Each row is a point on a tangle of strands that fork, close into loops and nearly touch. The rows are in no order.
Two points are linked if the straight distance between their rows is under 84.3. Some points are linked to none.
Z_155: -12  64  22 -17  20 -10 -33 -44   3  80 -56 -14  62 -31  22  -1  55 -40 -16 -19
Z_982:  -9 -33 -24 -14  16   9  -6 -19  35  16 -21  27  -2  14   2  22   4 -38 -17  23
Z_787: -39  -8  25 -38  19   8 -25 -38 -36 -19  -8  26  19   4 -11   3  39 -13  16  -4
Z_106:  27  22 -20  19 -14   9  29  26  22  52  47 -43  18 -34  37   2 -16 -15 -22  -3
Z_896:   4  -7   0   1   4  17  14  28 -44  15  22  23  12  43   9 -14 -21  -1  14 -15
Z_673:   7 -16  -9 -17   5   5  36  19 -45 -44  13  48   6  32  21   9   8  16 -12  19
Z_990:  -3  35  -1  12  20  13 -28 -46   0  88 -30 -53  12 -46 -17   8  -1 -18 -29 -12
Z_733: -16 -45 -15   5   3  -1 -25  -7  12   2  12  42   8   2 -10  14  18  22  10  31
Z_182:  18  16  -5  19  24 -14  33  19 -12  -2  40   5 -56  33 -10   3 -40  -8   2 -13
Z_678: -22   0  16 -21   6  19   8 -11  17  -9  10 -33  -8   9  10 -40  -8  13 -25  21
Z_333:  -9  54  14 -21 -19 -18  -2   7  22  29 -15 -10  38 -66 -21  -6  -5  -7   7 -29
Z_929:  16   5  13 -37   2 -24  -5 -23  -3  -4 -12  25 -47   5  37  15  13 -27   1  -8
Z_212:  -5 -24   0  22  -8   5 -14 -27  16   6  17 -36 -27  -7  13  31 -12  19 -11 -33
Z_922:   5 -60 -27  -4  33  -4  23  15   5 -48  24  16  -4   7   4   6  20 -11   4   6
Z_800: -14 -33  23  11  -7  40 -20  35 -17 -45  -6 -21 -38  19  28 -20 -11  11  27  11
Z_712:  47  62   7 -14   4 -24 -11  -1  36  37 -29 -15  42 -48 -40   6  13  -1  -1 -29
Z_776:  16   5  -4  11  -8  12  14 -12 -16  -3  12 -29  16  26 -20   3 -10 -36  -1 -24
Z_298:  -8   3 -18  29   5  43  63  32  12 -26  24 -39   3   5  20   2  -6  -2  -9 -36
Z_964:  23  21   1  15 -19  11  27  19 -28 -38  19  -9 -12  12 -13 -33 -29  28   8 -10
Z_22: -21 -17  10 -24 -23  -3 -17  18  -8 -71   4  21   8  17   3   0  29  25   3  22
Z_223:   4 -30 -10  10  38   7  14   1 -24 -36  45  10   7  13   7  18   4 -12  23  -6
Z_70:   6  -4 -14   3  24  -5 -32 -25  14  29  -1  35  11 -19 -20   8   5  39   2   3
Z_897:  28   8  -7 -19  35   5 -23 -11  -2  24  22  -9  -7   5  -6 -31  11 -30  12  -2
Z_319:  -1   4  11 -29  19 -38 -37 -10  -5  51 -68  18  21  22   2 -26  23 -29   4 -11
Z_303:   1  23  12 -17 -25  37 -30  13  23  53   1 -19  -2 -11  53   9  -6  -6  -7 -13
Z_780:  -2   5  -2   2 -15 -16  -5  16 -17  25  -1  11  26 -13 -54 -14   5   4  10 -19
Z_535: -16  16  21 -28  57  -5 -35 -49  -8 -18 -61  47  -1  -1  -5  -6  50   2  18  41
Z_666: -28 -35 -24  25  -7  24  13   7  13   8  20  30   7  -8 -26   9   3   1   8  35
Z_660: -36  -6  19 -27  31  10 -26 -26 -15 -22 -40  60 -27  -7 -23  -2  20  29  22  36
Z_650: -26 -37 -18  37 -28  16  15   6   9  20  23  11  36 -18   1  37 -19  21  -8   5
Z_485:  -3  36  -8  48 -37   0  29  31  33 -11  52 -31  -5   4 -12 -17 -36  30   0  18
Z_10:  14  39 -15  -9 -17 -36 -24 -13  38  76 -56 -28   5 -74  -5  33  28 -31 -32  -4
Z_518: -13 -20   2  24  -6 -21  40  -7 -16 -61  -5 -21 -10  27   8  -9 -38  17 -11  24
Z_724: -28   4   8   1  26  12  25  23 -37 -66  45   0 -50  45   9   0 -30   5   6  15
Z_758: -21   6 -12  49 -32   1  33  29   6   5  24  -5  27 -27 -36  24 -28  21  -4  -7
Z_551: -28  19  12 -34  40   3 -27 -67 -21 -13 -40  36  22   4 -18  -2  60 -16   6   9
Z_297:   7  73   9   5 -46   0 -26  12   1  69 -13 -44  14 -68   4  16 -17  12 -23 -20
Z_490:  -2  -4  15 -34 -14  -6 -33 -10 -11 -57  36   0  12  16   1 -19  31  36  -3  17
Z_323:  27  35   8   2  -7 -12  18  25  32 -17 -15 -12  15  -3 -35 -20 -36 -11  18 -21
Z_120:   9  74  -8 -13 -11  -8 -20  -3  15  70 -31 -45   8 -85  -8  28   7 -13 -37 -11
Z_28:  17   4 -23  55 -34   5  20  41  11  38  33 -65  35 -28  16   5 -25 -12 -36   0
Z_241:  26   5  -7   2   1  -1 -20   4  18   2  10  -6   0  18 -12  -4  12 -40  11   0
Z_261:  28  24 -17 -19 -33   6  30 -13   3 -16  -8  29   0  20  17  35  -6  11 -19 -17
Z_162:  33  43   4  23 -13   3  25  19  18 -13  10 -17  -2   5 -12 -20 -34  22  11   2
Z_5: -23 -29  21 -19  -7  -3 -25  27 -47 -70   5  30 -14  15   1   3  49   5  30  39
Z_574:  31  22   4 -14  36  15 -24 -23 -15  41 -21  -8  16   5  -7 -44  40 -16  20 -21
Z_615:  22  15   8 -16  11 -33 -33 -28  10   6 -16 -10  56   1 -28 -15  20  -6  -6 -11
Z_15:  -6  25  -4  19 -49   6  18  20  22  -2  55 -36  -5  -6  25 -15  -1   8  -4   1
Z_663:  34 -42  -5  -7  45 -17  -6  -3 -33 -26 -25  37  -8  16  11   5  19   5  16  33
Z_181: -15  12  -3 -12  32  -8 -39 -52  34  44  -9  23  19 -21 -13  -2  38   6  12   0
Z_176:  12  21  11 -37 -37 -11 -31 -35  13  20 -19  -1 -19  10  22   9  23 -40   3 -17
Z_21:   4 -53 -29 -14  32 -15  22   2 -51 -41 -21  46 -15  10  -9   2  36  -7  -7  46
Z_157:  21 -21 -11  51 -32 -11  13  18   6  12   3 -47  29 -16   7  -4 -28   1 -15   9
Z_170:  21  -5   9 -27  35  -5 -19 -17  -1  11 -44  31 -35  21  30  -5  17 -49  22   8
Z_422: -13   7  17   6  -3  12 -26 -22  11  28  -5 -43 -17 -11 -16  22 -16 -11 -16 -34
Z_332:   0   2   3  -6  20  -1   0  50  34  45  -5  -4   7 -25  -6  10 -20  16   9 -47
Z_53: -32 -19  28 -28  -6  -8 -38 -14 -34 -30  16  37  -5 -10  -2  -7  45 -19  26  35
Z_80:  -9 -19  12 -13  24   1   2  33  33  11  -4   2  -5  11   4  25 -35   9  11 -47
Z_142: -33   6  13 -35  23 -24  -1 -30  10 -13 -28  43 -19 -28 -14   2  18  11  17   6
Z_405:  32 -33 -38   7  19  10  17   1  13 -34   5   4   6   7 -25 -14  37  18 -12   4
Z_111:   3  25  20   9 -36 -31 -37 -45  -6  29 -57 -13  -5 -33 -11   8  -1  -8  10 -15
Z_429:  11  23  -9   3 -11  26  12  -8  21  63  17 -14   6 -18  29   5 -25 -24 -30 -13
Z_347:  -1  -3 -17  36  -8  -4  47  24  25 -11  14 -10  25  33   3  17 -48  30 -27  12
Z_301:   7 -29  13  -7  15 -12  -9  -4 -20 -11 -41  42  11 -16  24 -14   9  12  29  20
Z_808:   2  -4 -17  13 -15   9 -29  -5  33 -12  44  -2 -40  30  11   8   3  22 -11  19
Z_956:  -8  16   1 -18 -40  13 -26 -20  33  51 -10   7 -16 -14  30   4  24 -31   1  -4
Z_320: -18  -1   4  -6 -10  14 -19  -6 -13  52  -1  14  18 -20 -18   3  18 -11  17 -29
Z_828:   5 -15 -13  31  20   5  21  37 -52 -10  32   9 -12  55  14   7 -32  32  10 -16
Z_395:   5  -1  36  12 -21  -7 -52 -17  11  19 -63 -13  24 -12  15  -7   9 -11  19  -5
Z_148:  -8 -29  -8   0  28  18  12   4 -50 -50 -20 -14 -65  14  -1 -19  19   9  -7  -8
Z_364: -21   5   4  -6  -9 -13 -10 -22   0 -23  55 -12  28   3  -5  -4  12  21   3  16
Z_250: -25  15   4   6 -36   5  34  26  29 -13  21 -36 -19 -31  14 -17  -7  14   0 -28
Z_532: -13 -45   3 -16  33  12  -1  49 -43 -49  -4  11 -41  49  21  20  -1   3 -14  38
Z_559:   9 -11  29  -1  10 -25 -36 -28   1  43 -85   9   4   5   9   6  22 -24  15 -34
Z_714: -26  -9   4  -7  -3   7 -11   3  36 -22  42 -33 -27  28  20   1 -19  34 -24  29
Z_627:   0 -37  -4   5 -17   0 -25   0  13  12  -2 -22 -40 -13  26   5  17  16   8 -28
Z_960:  11  -9  -1  10  27  -1  46  54 -69 -44  21  39 -11  44  19   9 -26  29  11   8
Z_893: -24  13 -16  46   6  35  53  29  20 -60  34 -17 -18  24   1   8 -17  12   0  -4
Z_61:  -4  14 -19  23 -21  -2  37  19  23  -1  15  -8  36  10 -26  35 -31  51 -27 -14
Z_171: -13  16  -3 -26  36  -3 -44 -33  40  61 -23  -3  29 -29 -12  19  10 -18  -8 -20
Z_129:  -9  32   0 -15  27   1 -24 -37  14  81 -39 -30  36 -50   1   1  32  -4 -22 -22
Z_150:  27   0 -13 -14 -16 -14 -16 -37  12  -3 -28   8 -11  -9  -2 -16  29  10  -9  19
Z_704: -18 -11  10 -23   5   5  -5  -3 -24 -23  47  49 -10  -4  16  -4  17 -20  19  56
Z_336: -17 -52   7  18  17  29   3  10 -73 -60  -4  -9 -30  11  -5 -12  18  16   6  13
Z_448:  14  -7  -8   4 -17  13  14   5  11 -34  48  37 -18  -4  22   2   4 -32  22  49
Z_635:  33  -3  -4 -17  19 -34  11  -5  -4  -1  20  24 -61  24  10  -4 -16 -15   5  -7
Z_943:  -8 -16 -17  34  21 -19  41  13  15 -27  25 -34 -13  41  13 -17 -42  29 -34  29
Z_34:   0  18   5   7 -33 -26  -5 -14   1  35 -25 -22 -19 -32 -34  16 -16 -14 -12 -27
Z_335: -24 -32   9  -8   0  -4  16 -16 -35 -23 -21  26   7  -7  16 -11  -9 -29   3  30
Z_326:  -2  -8   2 -17  -4 -18   0 -23 -30  14  -9  36   3  28   4 -10 -15 -27  -3  32
Z_407: -41 -31   9 -10  13  19 -13  -6 -10  34   8  19   6   6 -14   0   5 -34  21 -10
Z_899:  29  63  -3  -5 -57  12  -2  23  11  37  -6 -24  14 -36   2  21 -12   7 -19 -41
Z_955: -33 -41 -22  45 -19  -3  35  15  -8 -26  24  18 -20  -4 -18   7   0  11   1  39
Z_994: -11 -32  15  11 -12  19   1  24 -12  -3  -3  -5 -47  -6  30 -23  -6   5  15 -15
Z_186:  -3 -22  16  19  -2  13 -25 -23 -53 -57  13 -24  -7   2 -14  -4  11  12  22  -3
Z_688:  -3  22   0  -3  -7  -9   7  20  21  -1 -13 -13  35 -37 -46 -18 -14  16   1 -12
Z_77: -10 -26  16  31  10   0   6  -8  -4   1  -5   4 -18  11   5  18 -61  -1   9  12
Z_722:   3  25  -6  -7 -27  17  21 -17  11 -12  33 -54 -22   6   5 -37  -2  12 -29  18
Z_404:  22 -10 -19   8  -7 -56  53  21  -4 -39  28   9  -7   9   4  13 -13   4  -1  -1
Z_578: -13 -17  29  -8  10  53  -7   8 -27 -42 -43  -1 -26  39  13  -2  -7  14  16   8
Z_37:   4 -14 -11   3 -19 -31  16 -19   2  26 -13  13 -16  -7  -8 -10  10  -7 -11  27
Z_376:  12 -43  -6  23 -12  -5  -1  12  11   9 -29 -21  37 -10   9 -15 -14  -3  -6   0
Z_453:   1   9   4 -30  22 -18 -15  14  15  54 -19  12  31  21  -6 -27  -9 -26 -12 -15
Z_42: -20 -11   7  20   6  -4   1  44 -11 -51  66  -9   8  30   4 -28   5   0  29  17
Z_938: -10 -12  10 -24  13 -28 -35 -27 -23  -5 -13   8  44   6  -8  -6  36  11  11 -18
Z_352:  25  -1  -5  13   4  18 -29 -15  37 -19  20  13 -12  32 -12  13  -1  -5  10  25
Z_51: -19   0   9   5  -8  33  22  12   0 -13 -15 -16  20  17 -21   1 -33 -27  -9 -17
Z_246:  15  33 -11 -29 -22  -5  42   8   5  18  -7  17   9  -8   8  19  -8  -8 -16 -58
Z_375:  12   1 -13 -12 -23 -19  52  -4 -13 -40   0  43  10  15   8  17  -5   4  -4   8
Z_962:   6  29  -4  15 -16 -20   7  -9  34  41 -14 -44  -6 -51 -30  20 -43   1 -41 -11
Z_814:   8 -11 -15  20  15 -38  58  16 -13 -24  24  22 -25  19  -7  11 -55  -5  -1   0
Z_16:   5   0 -23  25   7  37  41  36  32 -35  43   7 -43  16  11  -9  11   2   4  13
Z_461:  15  -1   4 -18  19 -25 -19  27  27  66 -15   5   4 -11  11 -22 -27   6   5 -27
Z_240:  -2  -9  20   7  33   6   0 -14 -36 -43  30  -7   0  -2 -12  -7 -11   4  39   6
Z_610:  33 -18 -21 -18   1   1 -10 -14  15 -27 -20   5   8  20 -15 -20  55  15 -13  17
Z_64:  39  21   4 -14  -8 -31 -31 -20  26  33 -34 -16  61 -34  -2  -3  13  13   5 -20
Z_773:  -1  -6  -3  25  11  44   8  13   6 -46  50  14 -34  10  19  -6  -1   6  19  45
Z_643:  18  44 -12 -20 -43  18  15  21   6  29  11 -22  23  17  -1  24 -15   1 -31 -42
Z_998: -19 -12  28   2  -5  37  -5   0 -20 -10 -40   8  19  27 -12   3 -16   0   6  -9

A tip is a point with one link. Name the tips that can be reached along the links from each point below, in the order of the rows.
Z_171 | Z_155, Z_990, Z_518, Z_955
Z_37 | Z_21, Z_148
Z_635 | Z_896, Z_10, Z_170, Z_376

A piece is all that can be reached along the links. How many separate loops has the piece of each point below (a circle has one, a figure eight two, a Y none), and how many tips (points with one link)?
Z_896 | loops 0, tips 4
Z_240 | loops 0, tips 2
Z_893 | loops 0, tips 9
Z_70 | loops 0, tips 4
